A landscape with many valleys, sampled at points; each row gives a point and its height.
From any point a ball rolls to the lowest of the 2 points nearest to it. It stops when none of these is lower. Distance is the straight distance between rows; heights are no part of it.
z597: [114  96 105 149 124 136 131 155 122 129 165 114 132 133 106 168 190 143
 132 127 117 189 154 173 138 123 111  93 107 130 164 139 106 122 118 155
  98 161 164 140 111 102 192 104 144 126 167 162  96 127 111 142 112 110
 112 131 175 115 140 192 126 147 151]  h=399
z199: [152 114 148 131 137 129 119 109 144 184 136 148 135 121 128 135 127 147
 105 144 138 138 134 104 118 106 146 153 110 136 142 160 120 123 142 144
 138 119 170 171 112  97 145 131 158 179 184 134  95 111 190 124 146 135
 137  94 126  89 186 155 123  84  91]  h=245
z553: [117 139 142 140 152 108 126 139 163 117 111 158 167 176 110 141  98 154
  83 171 151  90 140 134 108 160 149  94 122 154 105  93 103 101 158 136
 151 101 103 154 103 144  69 104  74 133 133  80 168 163 155 109 185 105
 103 132 101 118 124 128 112 100 135]  h=302
z662: [ 94  99 151 166 137 113 183 156 147 137  96 126 158 165 102 126 126 127
 146 144 155 110 131 110 123 154 124 143 126 143 141  84 120 161 158 109
 150 116 104 208 151 119 121 122  65 125 129 154 156 150 126 113 133  90
 176 135 110 120 150 149 133 159 150]  h=342
z650: [148  75 146 167 109 115 140 120 124  84  76 107 136 116  87  84 174 110
 146 105 142 149  95 133 149 184  90 120 135 108 136  77 118 138 117  84
 152 103  96 152 100 140  88 160 123  81  60 134 191 132 142 159 137 121
 149 120 149 130 133 109 114 159 165]  h=214
z259: [ 87 121 106 161 134 152 141 179 130 120 162 142 164 159  99 185 179 126
 125 147 120 160 138 135 118  98  99 100  77 158 163 118 112 114 160 170
 101 157 152 121 116 118 167 116 108 134 161 126  95 108  93 104 112 116
 109 157 139 134 124 190 132 112 119]  h=423
z613: [ 95 110 139 114 126 169 130 143 103 159 127 128 132 119 169 145 225 103
 140 106 104 147 151 152 123  85 118 128 115 161 164 160 148 151 140 124
 111 128 133 138 163  82 169 117 120 163 188 114  50 119 117 129  89 106
 112 117 156 140 112 112 128 149 103]  h=569
z491: [152 132 122 120 130 109  84  87 119 108 111 101 109  73 117 105 107 159
  99 109 143 154 110 116 132 150 133 122 154  79 155 106 112 114  91 108
 144  92 158  99 138 139 127 143 170 114  81 142 149 139 136 161 142 134
 120  47 142 143 115  86 141 143 164]  h=444
z328: [106 134 109 153 137 139 169 151 131 142 137 151 151 164 113 135 137 119
 133 126 110  76 134 112 161 118 123 161 116 132 169 111 157 105 192 139
 126 123  53 181 155 111  89 132  80 109 157 109 122 130  98  78 142 120
 145 175 105  97 108 129 138 135 107]  h=151
z833: [156 115 119 107 103 106 102 137 126 114 119  96 120 151 173 158  91 115
 115 161 147 168 179 156 134 142 158 108 105 122 105 146 124 125  70 123
 119 139 195  64 111 117 111 140 117 134 147 101 158 145 132 129 162 116
  71 130 153 140 119 124 143  93 140]  h=520
z331: [193 141 125 125 112 131 122 143 147 116  91 104 164 145 145 146  55 142
 109 160 143 123 134 119 151 135 157 118  95 109 120  83 130 102  96 141
 122 130  93 142 143 150  70 157  96 120 131  82 179 155 177 113 176 141
  75 105 148 150  92  96 189 107 123]  h=467
z734: [138 165 114 136 127 134 136 147 132 126 142 127 137 145 142 156  72 100
 117 143 120 133 151 103 125  99 119 151  84 143 120 120 145 140 144 139
 123 131 112 116 149 142 119 128 108 126 149 108 135 112 120 119 128 125
  97  98 126 159 130 129 144 104  89]  h=199
z946: [126  93 134 173 115 145 123 126 103 134 103 119 123 123  87 118 241 105
 194  89 152 157  81 167 145 154 100 126 128 135 137 146 117 166 116 110
 134 136 145 160 135 152 142 122 171 122 123 166 132 130 101 120  95 117
 147 145 157 101 125 140 138 188 139]  h=352
z421: [132 167 133 100 168 142 108 122 122 146 143 160 168 152 126 159  95  89
 111 148 129  69 126 106  84  78 120 156  97 158  84 175 172 123 140 167
 139 137 127  97 137 127  82 116  76 116 162  92 149 118 152  75 129 121
  84 168  47 123  98 107  86  56  52]  h=75
z286: [139 121 135 141 129 128 113 138 165 146 117 113 126 100  94 123 132 165
 134 131 115 136 139 119 152 154 119 167 110 132 123 122 111 158 145 135
 143 151 101 187 118 150 146 117 153 157 115 111 135 100 132 157 124  89
 144 104 161 129 163 137 115 133 130]  h=274
z996: [ 85 116 130 161 126 125 139 148 107 107 120 137 110 138 135 113 192 115
 142 133 189 158 115 153  63 123  77  31 164 122 160  63 103 116 165 103
 124  93 136 120 155 143 134 104 107  78 101 182 101 185 132 165 114 145
 147  98 147 152  63 155 136 193 167]  h=534
z470: [ 58 131 136 130 141 136 155 135 109 118 105 124 122 155 112 106 232 130
 155 124 168 156 100 164  59 126  93  80 171 134 170  97  92 129 174  86
 120 106 148 160 159 131 126  84 104 120 124 169  94 176 104 136 121 157
 151 139 118 122  85 118 158 186 150]  h=546
z927: [167 112 156 142  93 118 187 130 133 124  69 123 148 140 128 105 126 111
 144 114 161 130 123 117 133 155 109 125 123 135  96  82 132 140 102  95
 157 114 100 149 132 143  85 147 108 106  96 142 200 144 160 151 135 146
 147  87 111 125 135  93 149 146 148]  h=157
z975: [129  94 139 124 131 131 103 135 151 103 141 100 140 134  87 117 113 157
 121 154  86 124 131 140 194 157 131 146 107 148 125  87 124 120 171 147
 140 163  83 182  99 141 110 145 124 150 108  54 169 116 118 133 129  85
 111 142 160 127 128 123 128 133 142]  h=332
z327: [ 97  86 154 117 105 114 125 117 143 136 125 122 118 181  80 104 186 150
 150 113 114 130 116 172 162 170 134 143 148 134 138 106 148 116 158 119
 138 130 120 176  99 132  85 100 129 144 133 109 142 144 109 122 153 127
 153 165 118  41 120 114 132 153 137]  h=292
z304: [116  67 145 124  92 156 162 129 140 110 121 101 138 194  83 112 160 132
 143 129 104 102 128 159 194 178 131 136 135 168 138 106 132 130 159 105
 150 134  64 177 101 141  85 137  93 143 113  90 179 170  75 109 130 120
 138 176 115  83 120 103 167 159 128]  h=250
z725: [128 174 122 107 126 130 145 136 109 153 123 128 146 191 165 117 117  90
 146 136 131  71 126 135 118 102 148 160 132 174  87 191 153 110 139 119
 127 102 145 114 151 134 101 113  76 145 137  99 140 158  83 106 112 134
 149 189  87 121 109  91 104 110 123]  h=278
z504: [134 152 135 107 143 158 118 137 148 179 161 161 120 107 100 124 137 135
 123 121 119 109 107  89 123 116 121 148  91 151  95 165 153 119 155 172
 153 170 121 122 105 142 146 131 158 176 118  79 114  72 174 121 115 132
 100 116 113 107 165 126  92  58  57]  h=198
z936: [105 107 118 112 113 157 186 154 127 112 137 129 142 179 106 129 133 122
 142 131  92  75 133 130 158 138 120 150 130 168 141  96 136 122 183 114
 138 121  39 162 137 115  83 132  62 120 121  98 161 157  61 100 119 122
 134 179  96 130  96  93 135 154 123]  h=202
z993: [132 132 118 136 128 147 140 133 124 142 127 134 155 143 140 153 185 107
 141 112 137 124 114 135 135  96 117 134 104 155 171 114 158 141 150 136
 125 110 109 172 158  95 151 118 108 154 191 134  95 148 126 129 120 124
 130 103 134 128 129 128 175 148 115]  h=578
z309: [111 125 150 116 138 113 107 109 132 152 131 135 131  95 104 135 156 164
 124 138 150 171 116 121 103 135 147 117 127 105 146 139  90 119 151 129
 136 123 165 162 117 104 180 104 165 147 147 157 104 119 130 139 137 127
 155  94 143  92 183 148 120 131 139]  h=201
z950: [144  98 128 149  95 141 154 155 127  88 105 130 151 181 136 143  85 109
 103 155 152 122 152 143 149 151 149  81  95 123 122  70 127 100 123 124
 109 109  92 113 126 139  85 164  84 105 132  99 168 188 159 105 162 124
 101 147 144 126  85 120 196 137 143]  h=488
z96: [115 126 136 114 149 154 111 158 141 177 154 156 112 135  98 137 141 132
 133 151  84  85 104 121 147 133 124 140  79 148  67 160 158 113 172 178
 139 167  80 148 103 127  99 130 119 159 137  53 121  90 152  86 135 128
  84 165  78  77 133 121  79  77  66]  h=231
z505: [157 164 120 132 144 149 127 153 138 136 150 142 167 139 131 176 106  90
 122 148 125  86 140 116 109  69 107 145  68 166 121 135 177 122 159 177
 144 128 100 121 157 114  94 104  81 127 179  81 147 123 134  93 124 134
  67 128  90 136 102 109 136  80  65]  h=139
z15: [129 168 133 109 111 108 118 117 131 104 126 134 110  86 143 127 122 167
 120  95 138 154 116 141  94 142 173 106 171 110  90 171  65 144 118 113
 132 148 132  90 128 166 181 114 188 117  64 205 123 122 112 170 103 121
 141 137 142 155 166 136  94 150 157]  h=197
z458: [133 115 112 124 136  79 130 141 105 118 167 120 103 101 164 177 137 105
  88 133 129 173 176 141  95 112 120  51 180  59 205 104 101 136 107 130
 134 120  98  97 121 117 160 128 124  48  91 198  88 137 122 174 129 148
 127  68 157 146 132 130 124 139 177]  h=637
z981: [183 151 129 103 122 132 138 114 115 108 153 129 102  69 131 112  12 150
  69 126 108 133 146  79 145 107 164 155 139 100 100 160 120 150  81 130
 146 148 166  67  63 117 144 142 166 141 115 126 149  75 133 109 110 150
 107 125 101 136 155 142 144  91  81]  h=611
z193: [133 158 134 129 128 123 149 103 165 113  91 154 151 132 121 118  93 164
  99 113 160  96  89 128  91 147 147 134 148 120 114 116 119  92 150 123
 149  77 108 141 133 183 110 114 125 139 103 131 147 161 141 154 163 143
 153 101 116 156 117 102 116 127 153]  h=207
z420: [ 84 116  91 157 127 134 142 186 124 110 166 141 150 163 102 178  91  97
 109 165 128 118 164 137 126 116 103 112  90 147 120 115 107 129 159 151
  92 147 136  88 123 119 129 125 101 101 132 132 144 125  96  96 119  89
 113 177 145 152 107 185 106 117 115]  h=446
z862: [127 115 147 108 113 117 139  84 114 176 119 127 102 110 176 103 115 127
 137 130 120 124 142 109 125 116 142 170 144 125 126 160 162 144 111 108
 117 122 164 149 145  86 135 141 135 176 164 125  84  96 171 122 116 139
 165 108 117 111 167 124 118  98 112]  h=279
z272: [127 167 127 108  94 120 145 120 121 125 108 144 132 122 150 121 135 137
 140 108 164 135  92 143  82 133 179 118 161 141  95 186  85  94 123 134
 115 134 196 105 130 161 165 113 175 160 110 168 117 139 132 138  96 124
 159 144 147 146 150 142 135 148 151]  h=149
z167: [122 152 103 114 145 118 137 126 113 110 172 134 116  86 151 160  82 123
  69 138 109 157 152 105  90 108 151  86 168  75 178 111 101 146 120 114
 140 129 129  68 118 108 157 125 148  77 119 169 101 105 117 142 118 161
 119  84 141 153 154 147 135 132 133]  h=629
z526: [142 115 164 134  99 137  96 102 151 189  94 127  75  91  92  70 166 190
 184 101 105  94  97 102 129 134 133 166 170 120 103 127 153 140 113 152
 103 150 113 182 127 162 146 115 183 171 108 126  39  84 145 120 107 134
 216 144 137  79 151 123 106 131 123]  h=313
z646: [131 166 143 109 135 118 116 110 150 135 129 146 152 144 131 134  74 150
  87 165 186 121 124 133  73 147 153 106 125 147  80 153 100  84 133 150
 148  96 196  95  88 132 128 111 120 155 118 118 158 167 124 130 159 115
 114 149 112 128 141 146 117  93 151]  h=236
z257: [148 190 147 126 158 153 126 124 153 184 149 135 131  87 126 125 104 146
 126 137 135  94 116  77 106 113 132 168 118 160  97 177 144 147 149 147
 139 158 160 119 118 151 159 123 150 179 120 120  96  64 135  82  94 130
 115 124  84 130 178 160  88  78  52]  h=167
z794: [126 110 136 150 130 109 131 146 101  95 153 133 128 108 122 137 220 115
 126 123 161 179 101 180 102 125  94  23 163  92 179  68 115 116 141 128
 112  86 113 148 131 129 169 117 112 100 121 193  91 150 147 177 108 148
 131  78 156 121  91 149 170 178 179]  h=544
z82: [134 143 123 116 152 155  70  73 111 173 159 165 141 103 119 103 143 177
  96 126 111  69 102 122 139  90 145 156 136 158 142 195 146  65 139 151
 126 120 156 130 129  96 128  95 153 177 148  83  84 130 149  90 134 127
 137 160  99  87 142 114 114 109  79]  h=211
z729: [125 153 103 138 153 136 105 149 157 126 157 123 133 111 103 153 129 143
 124 130 103 132 137  98 137 119 111 144 103 136 153 107 135 147 156 140
 140 133  97 140 148 131 154 111 134 145 125 106 118  89 103 132 117 113
 104  87 140 162 130 136 131 126 110]  h=242
z724: [103 126 122 137 144 152 144 149 133 166 139 139 128 150 111 141 147 136
 137 133  75  85 133 110 153 122 126 169  85 128 116 128 174 135 200 156
 117 148  37 178 127 117 103 129 100 134 153  68 106  90 142  92 127 133
 120 173  97  81 141 127  94 108  79]  h=200
z448: [125 129 114 132 148 106 130 135 125 120 125 120 112  86 145 145 154 112
 135 106 111 179 145 126 123 142 107  86 167  83 175  79 128 162 102 105
 133 111  66 122 152 119 127 137 125  65  93 153 107 120 134 182 136 158
 122  38 147 156 111 107 136 163 165]  h=644
z986: [122  99 137 172 148 127 164 151 139 136 104 134 154 125 107 106 133 112
 147 121 138 130  94 104 147 151  88 134 125 109 178  77 123 159 134 115
 121 118  86 204 153 144 137 147 110 107 122 160 145 124 164 132 133 128
 178 118 143 126 135 153 144 155 130]  h=322
z655: [101 102 124  96 108  98 139 125 107 116 122 112 102 143 157 156  92 109
  92 163 144 161 188 147  97 133 132  85 145 110 122 119 112 115  71 116
 110 127 173  56 109 100 112 137 103  68 115 147 138 169 117 148 176 122
 111 118 149 133 108 134 121 122 166]  h=498
z221: [128 102  94 123 162 122 109 137 117 120 150 108  99  81 159 154 143 105
 137 123  67 162 165 113 140 110  99 119 136  87 176 107 161 169  97 112
 116 128  77 115 148  89 146 148 148  92 147 125  80  91 133 174 122 144
 107  73 144 149 120 116 139 134 146]  h=652
z828: [161 126 102 152 130 125 131 153 109 123 135 104 134 115 156 174 133  87
 140 121 105 139 167 125 153  93  94 116 114 124 170 103 167 159  78 136
 120 128  77 115 169 106 134 151 101  97 163 130 115 143 124 156 103 135
 103  67 141 169  94 109 179 145 135]  h=659
z841: [153 114 109 185 136 122 124 130 122 122  93 108 129 122 125 122 127  87
 140 113 146 130 110 120 158 142  89 147 108 112 151 122 100 159  90 106
 122 134 109 133 143 162 133 177 159  94  96 161 165 129 155 151 109 123
 161 119 167 162 127 150 136 163 129]  h=294
z416: [ 87 130 158 130 125 107 158 133 170 141  93 132 122 157 115  89 132 130
 160 121 147 103 105 127 105 173 142 147 158 152  90 127 122 142 140 111
 154 111 138 178 131 144 108 104 108 137 117 143 146 142 110 127 139 109
 198 147  83 119 146 111  91 153 161]  h=323
z417: [132 105 158 106 108 104 113 119 131 118 109 109 110 106 106 121 196 136
 141 118 173 196  75 149 111 156 141 116 136  93 134 127  83 109 141 118
 119 111 138 171 122 128 167 114 160 118 118 207 134 140 163 186 135 120
 165 105 174  83 164 122 142 152 159]  h=249
z748: [119  95 102 155 100 153 177 172  92 125 136 109 141 182 138 155 168  86
 147 134 134 128 166 155 161 121 120 123 102 179 135 135 138 144 124 130
 119 138 126 131 126  82 137 128  90 131 181 143 156 173  84 122 118 121
 111 163 127 111  89 142 164 137 135]  h=679
z850: [145 125 130 107 134 131 102 161 142  79 139  98 119 151 137 156  43 111
 115 176 121 143 190 130 125 126 137 101  89 127  79 121 136 141  84 157
 125 163 148  62 106 127  86 138  88 118 121  69 176 141 109 110 156 102
  25 143 145 169  90 100 124  71 107]  h=542
z962: [102 132 112  99 127 113 112 101 124  97 134 126  89  99 156 102 112 146
 126 108  68 136 122 123 150 137 133 150 145 113 116 144 141 119 112 106
 123 138 113  99 125 104 144 127 160 128 101 107 112 115 114 151 128 154
 122 120 123 141 129  87 121 133 140]  h=388
z249: [114 114 134 172 140 103 141 121 124 104  90 116 111 104 118  76 133 107
 152  92 122 141 106 117 145 156  96 137 148 101 130 104 114 174 100  79
 142 122 102 124 134 166 117 167 140  82  54 169 161 102 138 148 142 114
 168 134 113 162 141 137  86 164 152]  h=261
z187: [ 88 112 107 147 114 111 170 143 127 101 126 151 136 147 151 140 129 105
 120 131 144 155 127 132 100 116  90  63 151 119 181  58 137 113 126 121
 113 101 110 113 164 135 119 127  88  72 109 154 110 164 134 145 127 144
 150 100 148 154  86 152 146 165 162]  h=522
z447: [104 101  90 150 118 114 124 136 124 103 143 126 134 145 127 165 106 113
 123 130 120 137 152 159 134 141 109 129 114 134 137 126 102 128 123 127
 125 158 127  96 125 129 145 128 129 105 112 140 147 140  92 146 128  99
 119 146 159 155 119 167  98 139 150]  h=464
z178: [142 172 126 124 149 138 152 103 146 147 120 139 155 111 140 150  53 140
  86 134 176 148 123 100  61 112 165 134 142  90 163  90 121 135 142 124
 136  89 156 124 156 161 118 131 138 114 141 171 112 135 149 129 133 162
 153  83 129 162 143 150 142 128 105]  h=128
z976: [141 154 168 156 107 115 128 134 140 143  79 138 112 111 131  75 164 120
 190  87 149 124  69 108 111 147 140 147 167 136  79 151 121 165  89  96
 120 123 156 150 140 183 161 142 176 141 117 162 117 106 146 126  93 125
 190 145 116 135 151 126 105 152 158]  h=349
z360: [109  78 135 140 131 142 130 128  89 135 132  95 129 135  96 150 252 117
 164 115 160 186 103 188 141 142 101  92 129 127 167 136 115 138 123 130
 114 133 180 159 127 119 177 104 152 135 159 180 119 151 108 149 103 107
 135 118 170  85 130 164 141 173 173]  h=375
z233: [145 205 132 114 172 151 115 126 129 170 150 131 151 113 138 139 103 113
 129 131 123  59 119  90 110  78 122 175 111 156  89 194 167 132 149 161
 142 142 156 110 147 138 130 120 101 152 138 110 132  90 123  69  94 107
  97 164  76 151 129 127  79  79  55]  h=130
z633: [145 129  94 149 116 118 160 139  80 120 111 108 136 152 173 163 124  66
 136 114 133 143 168 147 147 105  94 133  95 122 140 135 157 140  67 118
 111 164 105  84 160 135 119 153 126  80 140 151 145 152 126 144 119 146
 102 114 153 174  96 130 153 142 134]  h=666
z859: [155 111 153 140 116 127  96 118 167 160  88 102  74 104  82  92 153 169
 167 123 116 113  99 106 163 152 111 187 134 123 128 127 119 157 113 136
 135 129 128 188 122 158 139 132 172 166 107 132 115 111 154 150 131  99
 193 109 134 105 148 120 111 135 137]  h=295
z942: [ 95 127 119  89 120 129 110 110 144 110 149 159 102 114 139 113  94 131
 119 138  81 122 141 103 119 142 147 147 106 112  96 133 133 112 152 123
 135 138 139 103 106  94 119 124 131 128 134  96 119  83 136 123 158 138
  97 148  90 113 144 109 108  87 104]  h=351
z852: [162  68 128 143 118 156 120 137 139 107 123 101 128 152  86 120 148 128
 145 128 107 125 111 154 222 167 119 127 119 129 149  77 129 123 146 113
 137 144  61 179 102 135 115 152 123 151 132  83 175 159 124 134 116 122
 114 144 152 104 105 118 188 161 151]  h=293
z403: [158 136 136  91 104 139 110 104  98 119 168 140  89  69 153 101  66 166
 115 113  74 112 123 109 168 106 141 163 145 124  78 192 152 114  97 136
 116 150 156  93  99  98 160 160 174 166 119 117 119  64 110 104  99 157
 115 159 100 134 152 124 124 111 102]  h=601
z28: [127 105 129 111 107 139 110 135 120 141 156 126 100 176 154 103 120 117
 176 135  70 106 148 133 182 119 146 145 130 173  49 191 174 106 107 151
 100 149 165  92 102  98 113 108 128 163 152  73 124 107  96  95 108 134
 128 204 121  90 124 129  88  83 127]  h=581
z614: [157 131 127  99 150 137 103 134 131 106 159 103 123 131 144 133  63  93
 140 134 121 131 183 130 138 103 124 145  77 152  65 185 167 127  78 159
 116 166 171  73 120 133 102 127 118 139 141  75 174 104 121 100 116 128
  41 159 115 145 103 110 110  61  85]  h=559
z468: [122  91 119 150  97 127 185 155 112  92 103 140 146 187 123 132 151  93
 125 130 168 153 109 153 129 153 109  87 113 141 144  79 123 113 133 120
 115 106 112 146 120 120 106 146  90  95 127 138 167 173 144 138 141 131
 150 134 139 118 107 161 172 170 151]  h=507
z142: [ 59 120 127 112 133 153 134 129  98 130 118 125 131 167 135 136 234 123
 161 112 125 148 127 165  97 101 110 119 155 150 166 155 104 153 156 100
  99 127 150 135 156 115 147 104 119 150 155 147  60 144  89 126 113 137
 139 141 139 121  99 123 141 166 139]  h=558
z99: [134 105 155 164 133 135 144 177 119 104 136 134 139 105 109 135 229 122
 158 107 159 168 111 155 114 153 101  34 139 125 163  54  94 170 139 123
 127 117  67 193 145 130 189 137 109 104 124 207 102 144 155 169  94 135
 131  96 149 125 123 165 180 194 178]  h=553
z166: [113 118 152 171 123 121 137 120 112 151  96 139 112 140 115  83 200  84
 196  96 159 138  85 137 130 137 104 135 152 142 115 160 128 153 105  87
 141 111 176 136 140 148 130 133 142 109 114 172 131 130 110  99 107 112
 187 178 122 123 135 135 108 181 148]  h=329
z581: [146 156 117 120 137 137 138 110 115 121 165 137 116  55 130 122  54 152
  72 121  94 142 134  74 117 112 139 142 154  73 160 140  88 167 131 110
 150 144 147  90  95 109 165 131 162 112 131 165 108  78 132 124 112 160
 119 114 119 132 181 142 136 116 100]  h=620
z180: [118 116 113 136 131  82 138 133 133 107 125 101 115 118 150 158  63 109
  99 137 121 143 174 143 133 146 131 123 136 106 129 115 111 161  79 115
 143 153 132  69 115 129 126 157 133  76  93 163 153 134 105 155 152 103
 118 116 148 177 135 149  99 130 158]  h=479
z145: [151 117 121 125 163 145  87  92 128 162 124 158 126 123 129 119 161 158
 113 130 107  79 106 127 148 114 124 160 110 135 167 150 155  78 162 128
 136 122 104 178 132  96  87 108 141 153 184  76  91 146 157 122 152 141
 138 109 107  78 115  95 118 108  99]  h=252
z991: [130 116 110  99 131 114  79  95 139  83 131  98  96  88 137  96  64 146
 106 133  91 133 120 134 159 143 137 145 133  91 125 115 130 115  86 111
 131 132 138  89 112 116 115 164 153 102  79 107 154 130 119 153 167 133
  98 100 133 142 104  87 130 135 167]  h=419
z769: [107 137 141 109 119 124 101  89 120 144 112 121  67  82 128  58 169 186
 169  84  88 119 107 125 146 151 135 140 174 105  98 134 144 163 108 118
 104 148 120 136 140 134 157 121 188 149  89 131  52  89 132 122 100 149
 185 136 138 100 156 109  97 164 128]  h=333
z117: [134 138 117  94 147 101  69  76 122 114 161 116 111  52  89  97 144 172
  96 112 134 154 103 127 131 130 149 115 172  72 166 110  86 119 157 136
 107 105 137 121 123 112 165  99 194 150  93 146 108 141 122 158 129 146
 133  72 154 123 134  89 148 124 146]  h=462
z786: [115 121 146  97 105 137 120 136 109 108 166 126  93 117 155  99  98 138
 162 122  66  98 143 115 173 118 142 139 152 146  34 171 164 112 100 136
  94 178 154  68  97  89 142 116 148 160 112 106 117  66  87  96 102 152
 131 184  90 132 152 137  61  90 105]  h=591
z930: [103 135 116 102 133 120 116 113 102 125 152 134  78  70 160 102 121 171
 143  83  66 126 156 125 151 129 127 128 168  96 101 174 119 166 108 105
 112 178 109  97 129 113 179 135 182 127  77 145  63  83  95 137  99 146
 141 152 119 139 164 134 108 164 131]  h=361
z395: [135 182 121 124 108 144 167 131 109 120 108 124 153 169 164 143  79  99
 141 133 142  85 137 121 108  94 135 152 103 161  99 140 158 124 141 140
 125 116 105 106 182 151  86 123  70 117 138 113 147 155  99 128 117 143
 118 146 116 165  86 114 146 138 108]  h=246
z393: [173 175 125 124 155 159 118  83 142 147 141 149 164  97 136 147  68 142
  86 129 156 130 128  79  99  74 157 156 139  98 188 118 125 105 131 138
 138 103 144 123 137 132 105 121 158 144 171 131  91 107 171 123 137 164
 126  61 135 159 140 135 149  77  75]  h=61
z159: [117 154 137 122 117 120 137 113 135 158 100 143 127 163 139  86 172 126
 163 111 150  80  79 139 116 122 157 146 173 163 108 178 158 104 124 108
 148  99 156 140 140 150 110 109 129 156 128 118 121 148 104 114 126 143
 178 178  90  99 131  92 102 141 148]  h=303
z103: [143 151 152 118 131 115 122 136 167 118 122 122 150 155 122 143  61 144
  62 169 183 133 161 120 100 157 176  96 113 139  76 111  87 105 150 153
 144 107 145 115  95 164  99 131  86 140 108  86 193 153 144 121 172  91
  85 131 142 156 140 137 111  85 148]  h=270
z751: [162 131 111 129 136 132 101 124 171  98 120 103 124 113 124 106  45 154
  93 147 114 124 123 116 163 144 134 160 116 102 142  95 120 104 105 129
 147 127 112 138 116 149 101 176 136 126 105  76 174 133 150 152 167 133
 101 101 154 168  96  98 150 123 153]  h=445
z767: [127 153 126 120 148 161 100  87 112 146 154 174 179 111 131 142 111 129
  98 130 135 101 118 116 104  72 142 151 110 143 177 171 118  76 136 142
 118 113 190 109 139 111 147 115 151 163 144 117 100 113 143  73 116 126
 112 139 119 137 157 145 140  92  73]  h=153
z921: [134 160 114 122 154 116 100 128 164 122 145 173 164 139 112 145 103 156
  87 152 132 107 113 115 113 133 139 105 106 126 141  99 120  74 155 151
 150 116 125 134 108 133  89 116 113 131 147  79 143 125 151 104 175 132
  83 109 103 119 126 113 151  84 104]  h=331
z532: [141 125 122 118 142 143  98 148 134 117 159 124 124 182 142 115  90  91
 157 149 119  88 166 136 143 114 140 132 106 154  56 194 147 114 109 149
 109 140 169  96  94 114  90 138 102 159 164  63 167 133 104  68 134 107
  79 213 110 110 101 119  95  54 118]  h=571
z845: [132 110 121 103 126 127  78  90 138 154 128 119 113 137  96 119 189 181
 143 133  97 121 111 171 164 152 132 157 120 126 136 122 148 106 160 146
 131 134 113 169 102 120 125  90 150 173 155  86  96 141 135 142 158 123
 127 132 140  46 133 116 130 123 119]  h=289
z243: [141 137 149 103 113  79 111 130 118 114 114 127 102  95 121 119 171 130
 135 100 177 175 105 148  94 142 158  94 158  90 123 155  61 137 111 100
 134 121 125 113 113 159 169 132 179  95  94 222 143 127 154 177 117 111
 153 115 162 136 156 116 106 138 175]  h=233
z386: [140 173 120 111 109 115 128  93 128 120 125 132 147 120 159 126  68 140
 100 123 151 110 115 122  89 123 167 142 140 150 107 166 124 104 111 137
 125 110 192  80 127 160 157 123 154 151 128 141 128 122 121 127 127 122
 132 136 119 139 144 143 127 126 129]  h=194
z396: [143 135 126 101 127 104 127  86 120 145 126 137 117 127 158 112  58 125
 114 153 101 106 166  93 139 123 157 178 129 119  87 153 171 136  97 129
 120 124 166  98 123  82 103 150 114 137 156 116 126  82 143 103 142 132
 124 148  85 114 158 123 121  76 108]  h=314
z425: [142 151 149 136 123 132 156 126 145 146  92 127 151 122 147 145  93 137
 115 119 201 137 117 125  67 130 131 115 133 116 114  87 116 110 139 130
 147  80 134 114 169 187 106 120 128 110 121 159 149 174 153 150 139 148
 156  96 135 170 118 148 140 156 134]  h=173
z56: [109 101 110 151 122 120 176 150  81 120 117 117 150 175 167 162 136  67
 136 141 143 142 156 147 125 101  91 124 107 155 154 125 135 141  97 117
 101 120 165  90 147  87 128 155  84  90 177 163 143 169 109 121 125 115
 140 142 136 144  88 152 154 140 142]  h=673

Where does a ball stop that starts at each point below?
z56 => z166
z981 => z166
z655 => z166

Call two points neighbours if one is among the 2 nearest of the other. Go from one point of each pair to the other, from neighbour to neighbour, staying as low as possible. Name the highest point that can't be avoided.
z328 and z421 => z96
z393 and z328 => z327
z393 and z927 => z662
